Points, in no order, along strands that fork, close into loops and pass close to each other.
Two points are linked if the straight distance between their rows is under 35.9. Some points are linked to none.
z6: 2 -8 4 3 4 8 -12 -6 -15 1 6 -2 7 -7 -14 10 -5 6 10 7 15 1 6 0 -9 10 1
z89: -1 4 -6 -8 -12 5 0 -4 4 6 -6 -9 -9 -7 -5 -8 10 0 -5 -5 2 3 -2 2 -5 -3 7
z619: 2 -5 -14 4 9 13 -11 10 13 -4 -20 -7 -1 2 2 -6 -6 -7 5 0 -3 3 12 6 0 -13
 -5
z715: -7 -18 -7 6 -11 3 -3 -5 -4 3 0 6 -10 -1 -22 -7 1 -6 -22 17 -6 9 -10 5 -6
 15 8
z391: 7 2 -3 -17 7 3 14 12 20 2 1 9 7 9 13 -1 -2 7 -8 -3 -2 -4 3 4 -1 2 6
z297: -3 1 11 -5 6 -4 -11 -12 -4 -3 23 10 7 -1 4 14 -2 8 16 -1 19 -7 8 -7 -7 5
 1
z837: 13 -10 -10 -8 5 6 -4 -15 3 8 -9 1 13 4 -5 3 -6 7 1 14 16 0 8 -4 -12 -5 0
z265: 7 -10 -13 6 9 2 -12 -18 -9 6 -11 -16 -5 6 -26 -8 -12 -7 -3 25 13 -4 1 -1
 -16 -11 5
z563: 0 6 -7 10 -4 -9 -4 7 5 -5 -10 7 -5 5 2 -1 9 -5 -10 -1 -11 22 -7 -2 5 -2
 1
z850: 25 -12 -8 -13 8 14 -14 -29 -6 -5 8 -12 6 -9 6 10 -12 10 23 13 8 -16 1 -1
 -8 -12 -4
z754: -7 -7 12 -9 0 13 -1 -2 -4 3 24 8 6 -10 -3 -1 5 5 3 -11 6 -12 7 -5 -9 10
 9
z834: 2 -12 -15 4 3 5 3 14 23 7 -10 11 -1 10 -7 -7 0 -11 -12 -2 -7 15 1 0 2 -1
 0
z542: 8 11 1 3 -3 -19 -9 -10 -8 -8 -11 -26 -19 0 2 -6 0 -1 7 -2 -4 10 -9 0 -5
 -12 1
z229: -16 19 14 1 10 -9 7 18 -2 -12 -1 7 3 4 23 11 2 -3 -2 -4 -8 -2 -3 -5 11 1
 -10
z339: 8 -17 -6 10 3 13 -13 -4 -8 6 -3 0 8 -6 -23 11 -6 2 5 14 7 6 9 -5 -4 8 -1
z513: 11 1 -3 -10 14 10 -10 -16 4 6 -10 2 12 6 5 14 -2 1 11 2 4 -4 5 -7 -4 -8
 -1
z978: 4 11 8 2 -11 -21 -10 -16 -9 -1 10 -16 -15 -4 -2 -6 2 3 5 -1 10 -1 -9 -5
 -3 9 1
z627: 8 -18 -11 0 10 6 -3 -23 -10 2 4 -8 8 -7 -18 7 -10 6 6 25 15 -16 12 -13
 -20 -11 -4
z525: -11 -2 8 11 -7 -1 -9 -1 -3 -1 15 11 -7 -9 -10 -1 10 -4 -4 0 -1 6 -2 -5
 -1 18 6
z622: -9 -7 -11 11 -20 -6 9 4 10 0 -17 6 -16 13 -9 -13 1 -17 -21 -1 -16 8 -7
 25 3 9 8
z424: 4 -16 -7 -19 5 9 11 3 17 6 -2 9 8 7 -1 -5 -3 6 -11 2 6 -2 7 3 -12 -1 3
z335: -3 3 15 -3 9 -4 -3 6 3 3 3 16 6 4 6 12 5 -2 1 -2 -1 8 2 -6 4 12 1
z977: -6 -8 6 -17 6 5 5 0 10 3 6 10 6 2 -3 3 0 3 -7 9 12 -9 9 -4 -7 10 -1
z325: -8 11 2 7 4 -14 -1 11 -1 -14 -18 0 -2 13 14 6 -5 -2 -6 2 -2 5 -5 10 -1
 -1 -6
z971: -14 -3 10 9 -7 -12 4 7 2 -3 1 21 -10 7 -4 4 7 -12 -16 5 -11 17 -7 13 5
 19 4
z844: 4 7 16 0 2 -7 -17 -7 -11 -10 21 -5 -2 -7 19 0 0 8 16 -12 10 -13 -7 -11
 -4 8 0
z701: -7 -27 -17 -6 -3 10 5 -7 3 14 -6 3 6 6 -26 -10 -6 -3 -17 22 11 -11 8 -6
 -13 -4 -6
z906: -10 -15 -1 -7 -12 4 21 9 7 9 15 11 -3 -7 -16 -9 4 0 -20 0 3 1 -2 5 -2 17
 5
z237: 9 9 -7 3 -11 -7 -6 6 11 1 -11 -19 -15 7 4 -7 4 1 -2 -8 -17 0 -7 -4 5 -28
 3
z878: -10 2 6 1 11 1 -6 6 15 3 -13 0 -2 5 -7 1 2 -15 1 8 -11 4 7 -4 13 5 -9
z111: 15 -21 -20 3 2 8 -9 -3 18 12 -12 -1 4 10 -13 -12 -7 -1 -5 12 7 6 11 -2
 -6 -14 0
z113: -9 18 9 1 9 3 33 21 0 -4 1 1 14 3 24 -2 2 2 2 -21 -28 3 -1 3 23 -20 2
z289: -3 18 5 9 -13 -15 -4 1 -1 0 6 6 -8 -5 5 0 15 -4 -6 -7 -7 5 -13 -5 12 13
 2
z389: 11 1 -15 -18 1 18 -2 -2 13 1 -3 -7 3 -3 11 -1 -1 5 9 -8 -6 -6 2 1 0 -17
 2
z881: 12 12 9 1 5 -9 -18 -15 -12 -4 4 -17 -3 -9 10 0 1 3 23 -4 4 8 -4 -9 6 -5
 -4
z13: -17 25 18 21 -12 -22 19 8 -14 -16 1 0 -4 3 15 1 8 -7 -8 -11 -24 -3 -15
 -1 20 1 -10
z554: -11 -19 14 -12 -5 1 10 -2 -11 17 16 21 9 1 -13 0 1 7 -13 12 20 -3 5 -1
 -7 18 -2
z842: 7 3 -10 6 6 2 -17 -18 -2 2 1 -2 -8 -7 -8 7 8 -6 3 13 5 2 -1 -20 -8 -3 1
z919: -2 -5 -1 2 -9 -5 -5 -5 -11 -2 0 -2 -8 0 -11 1 -3 3 -18 13 9 1 -11 1 -14
 10 6
z907: 14 -12 -7 -9 0 12 -3 3 22 12 -9 -9 -9 0 -6 -11 8 -4 0 0 -8 -1 6 -6 3 -15
 2
z994: -7 -11 -4 3 -2 -7 -3 -20 -23 2 18 -2 2 -10 -21 -7 -1 11 -2 25 25 0 1 -9
 -15 2 -3
z224: 22 -20 -17 5 8 13 -15 -9 11 11 -17 -9 0 9 -8 -9 -6 -2 6 11 3 0 15 -2 -6
 -22 1
z933: 0 13 6 -3 5 -3 1 3 -11 -18 0 -15 -4 -1 28 3 1 4 8 -21 -18 -4 -13 -3 -1
 -15 0
z956: -6 15 -5 -3 3 -10 -7 1 -3 -15 -15 -19 -3 12 13 3 -12 1 10 -11 -5 -1 -6 1
 -6 -18 -4
z223: 2 19 -2 -7 -13 -1 10 2 6 5 -2 -7 -10 -8 8 -7 14 1 -4 -17 -6 -2 -5 2 2 -3
 9
z101: 0 2 -8 4 11 9 4 26 17 -2 -17 4 9 10 14 -4 -8 -5 -3 -9 -14 1 4 2 16 -14
 -9
z91: -5 16 -2 21 -15 -17 11 11 5 -9 -17 1 -9 7 6 -4 7 -9 -14 -2 -25 12 -13 9
 20 -2 -4
z411: 0 -24 3 -8 -3 8 15 11 8 13 23 16 6 -9 -13 -5 5 6 -8 -1 7 -2 5 -7 0 18 0
z285: 2 -3 -7 9 6 -5 -15 -9 -4 3 -14 -6 -5 13 -18 1 -12 -5 -5 19 9 8 0 5 -8 0
 5
z216: -7 14 16 10 -6 -14 24 15 1 -6 9 14 -9 6 12 0 13 0 -12 -13 -15 1 -3 11 7
 17 8
z497: 0 8 7 -7 11 7 3 12 0 -7 18 21 14 -2 23 15 1 8 16 -15 -1 0 2 2 11 1 0
z687: 16 2 -5 -6 5 -8 -12 -14 -7 -2 -4 -15 0 2 -3 3 -10 10 13 7 12 7 -4 -1 -8
 -8 2
z366: -17 14 23 12 -5 -23 -1 7 -11 -12 10 12 -9 5 8 10 4 -6 0 -3 4 3 -4 9 1 17
 -4
z404: 1 -20 -14 0 9 19 -3 -5 10 8 -12 -1 4 -10 -15 -4 1 -10 3 10 8 -1 16 -5 -9
 -3 -7
z361: -5 9 6 -4 -4 -5 17 21 11 -8 -6 -2 -3 9 6 0 -2 1 -4 -13 -16 -1 2 12 5 1 6
z115: 7 2 -14 2 -4 3 -9 5 11 -1 -21 -10 -1 22 12 -13 -16 4 0 -13 -1 -1 3 13 -4
 -22 4
z669: -9 11 14 -2 4 2 11 15 0 -4 23 15 0 -8 17 4 6 2 2 -21 -1 -12 2 3 4 16 11
z393: 9 11 7 -4 0 -5 -7 -10 1 1 6 1 -1 -10 12 -2 11 4 2 -2 10 2 -3 -11 0 10 0
z591: 17 -12 5 -10 2 19 -6 -10 6 11 15 6 10 -12 0 3 7 7 16 -2 3 -9 11 -11 6 6
 1
z281: 2 -13 -21 11 1 9 -9 10 20 4 -16 -1 -1 11 -8 -13 -5 -9 -5 -1 0 10 9 3 -1
 -11 -1
z283: 0 17 8 1 -14 -11 7 3 1 0 13 -1 -12 -7 6 -6 13 3 -5 -16 -8 -4 -11 -4 6 11
 9
z874: -2 6 -6 4 -9 -12 -6 0 -8 -7 -8 -7 -9 8 -6 6 -5 1 -10 0 1 0 -14 3 -11 6 5
z334: 0 13 -11 15 -7 -6 18 24 14 2 -20 3 -3 20 7 -12 0 -7 -16 -18 -23 1 -2 15
 15 -11 6
z165: -8 0 2 -4 -8 0 8 15 5 3 -1 8 1 5 -7 8 -2 2 -10 -4 4 3 0 12 -2 14 5
z945: 9 3 -4 -10 8 17 14 16 16 7 -6 0 9 -3 16 -6 5 2 8 -19 -20 3 3 7 19 -15 3
z756: 11 3 9 -11 0 14 0 7 -5 -6 11 -1 4 -11 18 4 -3 12 12 -17 -4 -9 -2 13 6 11
 5
z143: -1 -31 -13 -1 -1 16 11 6 11 15 4 17 11 -1 -26 8 -3 -6 -13 11 5 -7 7 -12
 -7 11 -9
z986: 9 -1 -16 15 0 -2 -22 -7 4 6 -23 -14 -17 14 -9 -12 -6 -12 -3 8 -4 8 -3 1
 -3 -21 8
z385: 15 -12 6 -12 7 15 5 4 13 11 16 14 12 -5 0 6 6 6 7 -9 -5 -1 7 -12 6 10 4
z316: -19 18 11 7 6 -8 12 13 2 -11 -1 5 0 -2 19 -3 10 -9 -7 -8 -18 3 -4 -10 15
 -6 -8
z117: -2 12 14 4 -7 -14 -7 0 -10 -10 9 -2 0 -6 8 6 -3 11 11 -6 18 6 1 10 1 13
 -2
z580: -4 11 -2 -2 10 -8 -1 15 -1 -15 -12 5 5 11 22 17 -11 4 3 -3 6 3 -1 11 -2
 -7 -7
z356: -4 11 5 6 -12 -14 0 1 -14 -11 -6 -9 -11 6 3 8 -3 -1 -7 -11 -6 -6 -14 8
 -9 13 4
z266: -2 -6 -13 2 7 0 -4 6 7 -4 -9 11 0 8 2 8 -4 0 -13 13 12 2 1 -1 -15 1 -2
z43: -5 -4 1 2 -5 2 9 6 13 8 2 8 -13 -6 -9 -11 18 -17 -11 -9 -20 12 -7 -1 7
 10 9
z585: -10 24 23 13 -5 -20 21 12 -7 -8 17 10 -6 4 20 3 12 -1 -5 -21 -14 -8 -8 3
 12 13 6
z175: 6 -9 -7 3 4 -2 -9 -20 -24 7 -6 -22 -6 -4 -24 -10 -10 1 -2 20 19 -1 -3 2
 -19 -8 4
z124: -8 -19 -6 -12 -5 16 2 4 -7 0 9 -1 9 -8 -16 1 -6 14 -1 5 10 -8 8 3 -16 -1
 1
z97: 0 -5 -5 -6 -11 13 0 -7 3 15 7 -2 -2 -18 -13 -8 15 -3 -2 -1 9 -2 3 -9 -1
 6 3
z2: -4 18 15 3 3 -11 2 3 -13 -14 5 -4 -2 0 23 4 7 1 1 -22 -17 -1 -13 -7 -1
 -4 4
z747: 1 7 -3 0 14 3 -11 1 -3 -18 -4 -4 3 -8 15 7 -5 2 16 0 3 5 6 3 0 -9 -10
z30: 12 -5 2 -16 -6 16 -8 -3 -12 -2 12 -9 5 -11 9 5 -8 15 14 -11 3 -10 -5 7
 -2 2 5
z770: 11 -8 -1 -14 -4 16 -4 -12 4 11 6 -4 4 -16 -7 -2 5 5 9 5 10 -10 9 -9 0 3
 -1
z362: -6 21 17 7 -3 -24 -1 -6 -16 -11 0 -6 -4 4 19 6 3 0 8 -19 -4 1 -13 -4 -1
 5 -5
z599: -7 23 6 14 -2 -11 -5 1 -6 -8 -12 -16 -5 -7 9 -4 8 -9 5 -4 -13 9 -8 -6 16
 -9 -11
z662: -10 19 -7 1 1 -3 13 18 6 -9 -13 -7 4 17 15 -2 -8 0 -1 -20 -23 -3 -2 6 12
 -27 0
z479: 1 20 9 3 -6 -13 27 24 4 -12 -4 -1 0 8 18 4 -1 7 -4 -16 -17 -7 -4 14 14 1
 2
z431: -7 -14 -21 2 2 5 -4 -2 6 1 -7 5 2 8 -15 0 -9 -2 -13 20 14 -7 6 -2 -15 -3
 -2
z780: 20 -7 -5 -12 -1 13 -15 -13 1 5 2 -19 -6 -13 -3 2 3 3 22 1 1 -8 4 -8 0
 -22 1
z3: 9 15 3 -12 2 8 16 6 6 -2 5 -4 2 -9 25 -7 8 6 11 -24 -19 0 -4 6 16 -17 5
z21: -1 4 -1 -1 13 9 -10 2 6 -11 -14 -8 0 -4 9 0 0 -5 9 -1 -7 2 7 -2 0 -8 -6
z320: -5 22 9 11 -5 -29 -7 -6 -13 -6 -1 -7 -6 4 6 8 0 0 7 -4 3 13 -11 0 6 5 -6
z322: 3 10 4 -7 -7 -2 2 7 -6 -12 0 -12 -10 0 10 3 -3 7 -6 -13 -10 -16 -10 4
 -11 7 8
z679: -7 14 0 15 -2 -9 33 28 10 -1 -8 7 -3 11 8 -4 4 -9 -15 -14 -30 4 -5 9 22
 -3 3
z568: -1 -7 -14 5 -10 2 -9 -6 7 7 -2 -10 -12 -8 -23 -10 2 -6 -6 21 4 2 -1 -2 3
 3 0
z454: 8 3 4 -7 7 16 2 16 1 -12 1 0 6 -6 21 8 -7 8 8 -11 -14 -7 -2 12 8 3 1
z109: 13 -16 -6 -7 -2 14 -11 -8 9 13 -6 -16 -12 -7 -15 -6 8 -2 5 4 -2 -4 8 -5
 -5 -18 3
z430: -3 6 -5 9 -10 -7 -10 -1 5 -7 -4 -14 -18 -8 -14 -6 2 -5 2 11 -4 8 -3 0 7
 -1 0
z672: 1 -14 -10 0 -9 5 -3 -9 -2 15 -5 -11 -3 -7 -30 -17 -2 -1 -6 23 12 5 4 4
 -1 1 -2
z981: 9 -6 -2 -11 12 14 -4 1 10 -14 6 7 9 -6 15 5 -5 9 17 3 2 2 10 6 -1 -3 -6
z841: -6 16 3 11 -10 -25 -4 -15 -7 -10 -11 -7 -18 2 -2 -4 5 -12 -6 5 -3 9 -15
 12 1 9 2
z232: -2 -24 0 6 7 1 6 -14 -25 15 6 5 15 -7 -31 -7 -7 7 -3 36 23 2 11 -2 -6 5
 -11
z416: -6 23 15 8 -4 -6 3 5 -8 -7 -3 -14 0 -12 19 -5 9 -2 11 -15 -18 3 -4 -6 23
 -12 -12
z419: 9 -26 -9 7 9 -3 5 -21 -9 13 -3 1 14 4 -31 -3 -12 3 -7 41 19 -3 14 -9 -8
 0 -10
z702: 21 -6 -12 -10 1 2 -10 -15 -5 3 -9 -14 8 4 0 -1 -16 14 8 8 17 -1 -1 6 -9
 -13 2
z691: -3 5 15 2 4 -4 2 14 -1 5 15 28 1 1 13 13 9 0 -10 -2 11 0 -1 -2 1 21 3
z936: -9 -5 -7 2 4 3 24 26 19 7 0 21 -1 4 -3 3 5 -13 -13 -9 -4 12 -2 6 3 15 2
z590: -2 3 -12 7 -5 5 6 16 18 8 -21 -3 -5 18 0 -14 -3 -11 -12 -17 -19 0 1 11 8
 -12 7
z368: -10 -4 5 6 -9 1 -3 -5 2 5 8 10 -15 -10 -11 -9 17 -17 -9 -1 -13 11 -7 -1
 5 16 8
z697: 6 -18 -17 1 9 7 -4 -18 -7 3 -8 -11 6 7 -20 -3 -19 5 2 25 18 -12 12 -3
 -19 -16 -3
z319: 2 -13 1 2 -4 8 -5 -11 -9 16 20 16 11 -11 -15 5 9 2 -3 8 13 -10 4 -20 -2
 15 1
z275: 13 8 4 -6 10 -11 -16 -19 -15 -8 12 -12 0 -6 16 6 -8 9 25 -5 16 -3 -7 -6
 -4 1 -5
z481: -1 -21 -2 -6 2 2 6 -13 -2 8 13 11 16 -6 -15 5 -3 9 0 23 24 -8 17 -10 -10
 4 -12
z235: -10 0 -4 11 -9 -6 12 18 13 1 -14 10 -8 15 -8 -2 -1 -18 -17 -5 -21 7 -6
 18 16 11 5
z504: 12 -22 -12 -4 -7 13 3 -18 -10 21 -1 0 15 -9 -23 -6 2 10 -3 20 13 -3 8
 -13 -7 -6 -6
z194: 8 -1 5 -14 11 12 0 -5 3 -5 28 22 16 -4 23 14 3 11 15 -10 7 -6 1 -2 1 3 2
z651: 7 12 8 -4 -5 -5 -4 1 3 -8 -6 -19 -5 -4 12 -6 2 6 16 -11 -10 7 1 5 8 -13
 -3
z131: 0 16 6 -5 -8 -9 0 3 -3 -8 -1 -9 2 -1 10 5 -2 8 13 -15 1 5 -1 9 6 2 -1
z206: -7 7 9 3 -23 -17 -2 -10 -8 -4 9 -11 -17 -5 -10 -7 5 3 -1 -3 2 0 -7 7 -4
 12 5
z228: 10 -19 -5 9 6 0 -5 -23 0 13 -1 6 3 -3 -26 1 1 -4 -5 34 12 1 8 -16 -4 8
 -3
z773: -8 -14 -2 1 0 1 2 -2 6 5 -5 9 5 0 -13 -7 2 -5 -8 10 12 20 9 9 -8 11 -2
z555: -13 20 15 -1 3 -15 13 17 -6 -16 6 9 1 3 29 13 1 3 3 -12 0 -2 -3 7 5 1 -7
z248: -5 -22 -12 -1 5 12 8 12 15 9 0 23 7 7 -18 10 -1 -11 -10 5 4 5 4 -5 -8 8
 -4
z198: -9 -11 10 0 9 1 -3 2 7 4 4 20 2 8 -12 11 6 -11 -2 3 -3 15 6 -8 0 13 1
z801: -11 -2 10 6 6 -11 -13 -18 -10 6 11 13 -5 4 -16 8 0 -10 -2 26 21 8 1 -4
 -3 17 -1
z384: 24 -17 -14 -11 7 19 -8 -21 0 0 0 -2 14 -2 1 16 -14 12 16 14 6 -20 7 -3
 -8 -9 -5
z720: -15 13 3 5 3 0 9 12 10 -4 -11 1 -3 -1 9 -8 11 -14 -6 -8 -20 6 0 -3 11 -6
 -5
z432: 5 1 -6 -2 16 10 -2 17 15 0 -18 10 10 12 14 8 -10 -3 -3 -2 -5 -2 4 1 8 -6
 -7
z120: 14 -11 0 -13 9 12 -5 -9 6 -7 7 2 11 -9 10 5 -8 12 16 13 14 -6 11 5 -1 3
 -7
z94: -4 5 5 7 7 -11 -14 -13 -8 2 -13 -3 -9 6 -15 4 -6 -14 -3 19 3 9 -7 4 1 14
 2
z626: 10 4 9 -4 10 14 7 12 8 8 13 11 6 -9 12 1 11 2 6 -17 -14 -3 2 -9 14 8 7
z137: 5 -2 2 -5 -1 8 -9 0 -10 -7 5 -6 3 -7 1 10 -7 12 9 -2 6 -5 0 2 -9 5 1
z931: -1 20 16 2 2 0 -2 8 -5 2 8 -2 7 -9 17 4 7 2 11 -17 -14 -6 -6 -12 24 -1
 -4
z510: -7 -4 18 2 1 5 -8 -1 -9 -1 15 6 1 -9 0 1 8 -2 1 -9 3 -6 2 -5 -10 17 9
z917: 6 6 4 -4 10 3 -10 -6 1 6 -9 10 10 6 1 15 -1 -1 3 3 6 5 3 -8 0 5 1
z268: 6 -7 -3 -3 -3 3 -8 -15 -24 3 1 -22 -2 -13 -13 -9 -7 9 6 12 19 -4 -2 1
 -15 -2 2
z63: 9 -19 -13 -8 8 24 -4 3 9 4 -5 7 18 3 -7 12 -10 2 8 0 2 -3 12 3 -4 -5 -1
z711: 2 6 -1 -11 9 3 25 20 13 4 7 16 2 0 16 4 6 2 -10 -9 -2 -3 0 6 2 9 9
z476: -9 16 10 10 2 -19 9 15 -8 -18 -20 -9 -1 16 22 5 -8 -1 -4 -8 -12 -2 -7 9
 6 -9 -11
z880: -2 17 -2 3 -8 -5 6 14 3 -5 -11 -14 -4 6 11 -5 2 1 1 -15 -27 3 -8 -5 15
 -26 -2
z352: 5 -9 -16 4 12 7 -6 12 17 2 -16 14 7 15 2 5 -12 -4 -7 8 10 0 10 3 -4 -2
 -6
z264: 18 0 -2 -17 2 9 -15 -17 -4 -3 6 -18 -4 -13 11 1 2 7 27 -5 2 -7 -4 1 0
 -19 -1
z463: -1 12 11 -2 14 11 8 18 5 6 4 5 9 -7 14 0 9 -5 5 -15 -21 -1 0 -13 24 -3
 -1
z673: 1 12 6 -1 10 8 6 14 -8 -17 -4 -4 4 -5 30 5 -5 6 7 -17 -20 -7 -7 7 8 -9
 -2
z377: -4 15 -10 -3 2 -4 1 10 2 -16 -16 -17 0 13 24 -3 -14 3 5 -18 -13 -9 -6 9
 3 -27 -6
z607: -9 7 -5 12 -13 -17 -5 -7 0 -9 -3 0 -18 -1 -7 -5 3 -10 -10 14 -3 12 -10
 11 7 11 -1
z201: -3 14 12 4 8 -4 -6 5 -8 -12 20 15 10 -5 29 11 3 8 14 -18 -1 2 -3 -9 7 -2
 -5
z287: 3 -8 -6 3 2 -1 -7 -25 -17 2 16 -7 2 -11 -19 4 -4 6 7 22 22 -12 5 -17 -16
 -2 -4
z79: -3 23 8 16 -15 -23 8 4 -6 -9 -5 2 -8 2 10 1 10 -5 -10 -8 -17 3 -16 4 14
 11 -3
z686: -14 -18 -7 -2 -13 -1 7 -5 -6 12 4 5 1 -5 -31 -12 -4 -1 -13 24 16 7 1 5 2
 10 -6
z976: 1 5 -3 2 6 11 19 26 14 3 -12 2 7 -1 12 -6 3 -5 2 -19 -20 7 3 8 20 -8 -3
z60: -4 -1 -13 10 -19 -8 3 -5 1 -5 -18 -7 -14 12 -8 -15 -1 -6 -18 0 -3 8 -6
 21 -10 -2 10
z118: -14 -21 -2 2 -5 1 6 -8 -17 17 9 11 12 -6 -31 -6 -2 1 -8 28 24 4 7 -1 -1
 13 -10
z61: 4 -4 -2 -5 -15 -2 -4 -9 -14 1 -7 -26 -9 -6 -11 -12 -5 8 -1 1 11 -3 -4 12
 -12 -5 5
z242: -16 23 20 14 -5 -18 25 13 -13 -19 -4 -10 2 3 21 0 1 -2 -7 -13 -24 -6 -12
 -4 20 -11 -13
z222: 6 1 6 -2 12 -5 -16 -24 -17 -5 21 -5 7 -6 4 11 -10 5 24 4 26 -9 3 -8 -11
 4 -1
z212: 1 -30 -11 -13 -2 21 10 1 -7 1 12 8 20 -6 -13 1 -10 20 2 10 12 -9 13 1
 -12 -4 -7
z628: -10 14 3 9 4 1 27 25 4 -5 -14 -5 8 12 22 -10 -2 -4 -9 -16 -32 -1 -4 2 16
 -26 2
z556: 5 9 5 -15 12 13 -4 -14 3 -4 20 10 11 -8 21 10 4 4 17 -10 2 -17 2 -11 1
 -2 0
z456: -4 -11 -2 0 -10 -6 -5 -15 -20 5 9 -4 -3 -3 -22 -7 -2 8 -13 21 13 1 -8 -5
 -13 8 3
z602: -2 13 7 7 0 -20 -13 -6 -9 -5 11 3 2 -1 -1 12 -2 5 13 2 15 13 -1 -4 1 6
 -1
z348: -2 -5 -11 -11 -10 3 7 -5 7 11 -3 -1 -7 0 -7 -13 7 1 -19 3 2 -4 -6 1 -12
 -1 7
z649: -17 -12 5 -13 -5 15 6 -3 -9 6 19 4 6 -11 -16 -2 4 7 -3 -2 12 -10 7 -2
 -10 9 4
z364: -10 -9 17 -7 2 -2 0 -2 1 11 16 19 1 2 -6 5 5 -4 -9 10 16 -7 5 -5 -4 24 1
z321: -4 3 4 -2 2 -3 1 12 10 -5 -15 -4 -2 15 5 -3 -6 0 -5 -6 -11 1 4 11 -1 -3
 3
z899: 1 -20 -7 -4 -1 20 3 -7 0 15 9 12 12 -7 -20 8 3 -2 -5 6 4 -7 7 -16 -9 8 0
z748: 2 -5 -11 7 0 2 -16 -6 -1 7 -23 -8 -6 15 -15 -9 -9 -10 -9 6 1 5 -3 6 -10
 -5 8
z558: -11 -4 8 -9 5 13 15 11 6 6 21 15 4 -5 -1 4 8 -3 1 -17 -1 -7 7 0 -1 12 11
z935: 8 7 -15 7 -2 -1 -16 0 10 3 -18 -12 -13 6 -2 -7 2 -6 -1 2 -11 8 -3 -6 2
 -24 1
z305: -15 -1 13 0 -2 -8 -6 -6 -8 6 8 17 -3 6 -10 10 0 -6 -10 14 18 3 -1 2 -6
 20 1
z438: 5 9 9 -13 3 5 4 1 6 -7 8 -4 5 -7 22 -6 6 7 18 -15 -14 6 4 1 13 -12 -2
z192: -4 -8 -15 -2 -17 -5 3 -6 4 4 -10 -5 -9 9 -13 -18 -2 0 -21 7 4 6 -4 12
 -12 -6 8
z277: 1 8 12 0 -4 -20 -17 -14 -10 -3 22 -10 -7 -6 1 -3 -2 7 10 -2 19 -10 -6
 -11 -3 13 1
z652: -6 -16 6 7 -5 6 -9 -6 -10 9 6 7 -3 -6 -25 -2 5 -7 -9 12 1 9 -1 -2 -2 20
 6
z734: 1 14 -3 16 -12 -18 -4 -7 -5 -9 -19 -18 -17 1 1 -11 7 -9 -3 -2 -11 13 -10
 11 0 -8 0
z144: -5 0 10 5 6 -11 -14 -21 -7 5 20 10 3 1 -12 11 1 1 10 14 25 -3 8 -14 -6
 11 0
z168: -8 -19 -14 1 2 5 15 21 22 10 -4 20 3 10 -13 1 -5 -15 -15 0 3 6 0 6 -2 9
 -5
z394: -3 -22 9 6 4 5 -4 -7 3 13 8 19 4 -1 -24 6 4 -11 0 12 4 11 6 -10 0 19 -2
z29: -5 22 15 6 -2 -17 22 17 -4 -16 -11 -9 2 10 22 -2 -3 2 -4 -16 -22 -5 -7 8
 15 -9 -6
z149: -7 22 16 3 6 -3 21 19 -5 -9 16 6 -3 -4 24 4 6 3 1 -23 -14 -16 -4 5 10 8
 11
z197: -15 9 20 2 -4 -19 -5 -2 -12 -1 4 10 -7 8 0 16 -2 -4 -4 7 17 4 -5 9 -4 18
 0
z824: 6 4 -9 5 0 -5 -14 -23 -10 5 10 -8 -3 -11 -13 6 1 1 9 16 20 -6 -2 -19 -8
 -1 -2
z862: 14 13 5 -11 1 -3 -13 -12 -7 -4 0 -23 -6 -9 20 -1 0 6 23 -12 -4 -2 -11 -5
 5 -13 -5
z581: -10 -30 6 -6 -5 4 15 0 -5 18 22 22 10 -3 -22 -4 4 3 -15 15 12 -5 4 -10
 -3 16 -8
z159: 10 -18 -10 -10 4 17 -2 -25 -6 0 12 3 16 -7 -5 14 -5 10 10 12 11 -18 13
 -11 -16 -11 -5
z342: -10 8 4 3 -2 1 16 10 14 1 -5 2 -13 -7 2 -12 18 -17 -10 -11 -22 5 -2 1 13
 5 3
z66: 2 -5 -2 -9 -2 16 9 10 11 7 -1 1 5 -6 -4 -3 6 0 4 -18 -10 10 5 6 1 0 8
z398: -8 1 5 4 0 -5 -6 -1 5 6 -19 0 -7 10 -11 0 -1 -14 -8 8 -4 7 -1 11 7 13 1
z769: 13 5 -7 1 -2 -13 -13 -13 -6 -2 -4 -26 -16 -6 -1 -6 1 3 10 7 8 7 -6 -7 -7
 -15 0
z196: 2 9 0 1 11 4 -13 1 -5 -16 9 3 6 -10 20 13 3 6 15 -6 -2 0 -3 -9 -2 -4 -6
z333: 1 2 -18 3 -3 7 2 15 21 5 -16 0 1 22 8 -13 -12 -3 -7 -19 -7 -4 7 14 1 -19
 7
z823: 20 -24 -19 -5 7 20 -11 -16 9 4 -11 -10 4 4 -3 -8 -12 3 9 11 9 -12 15 2
 -12 -26 -2
z350: 4 5 -10 3 2 -5 -11 -1 1 -11 -19 -17 -4 15 7 -7 -13 3 7 -5 -1 7 2 12 -10
 -22 2

How many points has the smallest loop of links through each point below? Write 0 if it is on no loop.
z476 -> 6
z935 -> 0
z266 -> 0

A piece is two or more points that can be reached from each other along the links. Count, over all rows, the pieces, the separate loops (a circle has one, a figure eight two, a Y none), the forks (points with three links) and the tips (points with one).
pieces -> 4
loops -> 1
forks -> 22
tips -> 28

Name the points in between on the shortest way along the links from the first point to the second, in order.
z89; z463 -> z97 z770 z591 z385 z626
z224; z120 -> z111 z281 z619 z21 z747 z981
z101; z366 -> z976 z945 z3 z438 z651 z862 z881 z275 z222 z297 z144 z801 z305 z197
z118; z394 -> z686 z672 z568 z430 z607 z841 z734 z542 z769 z687 z702 z837 z513 z917 z335 z198
z497; z834 -> z201 z196 z747 z21 z619 z281
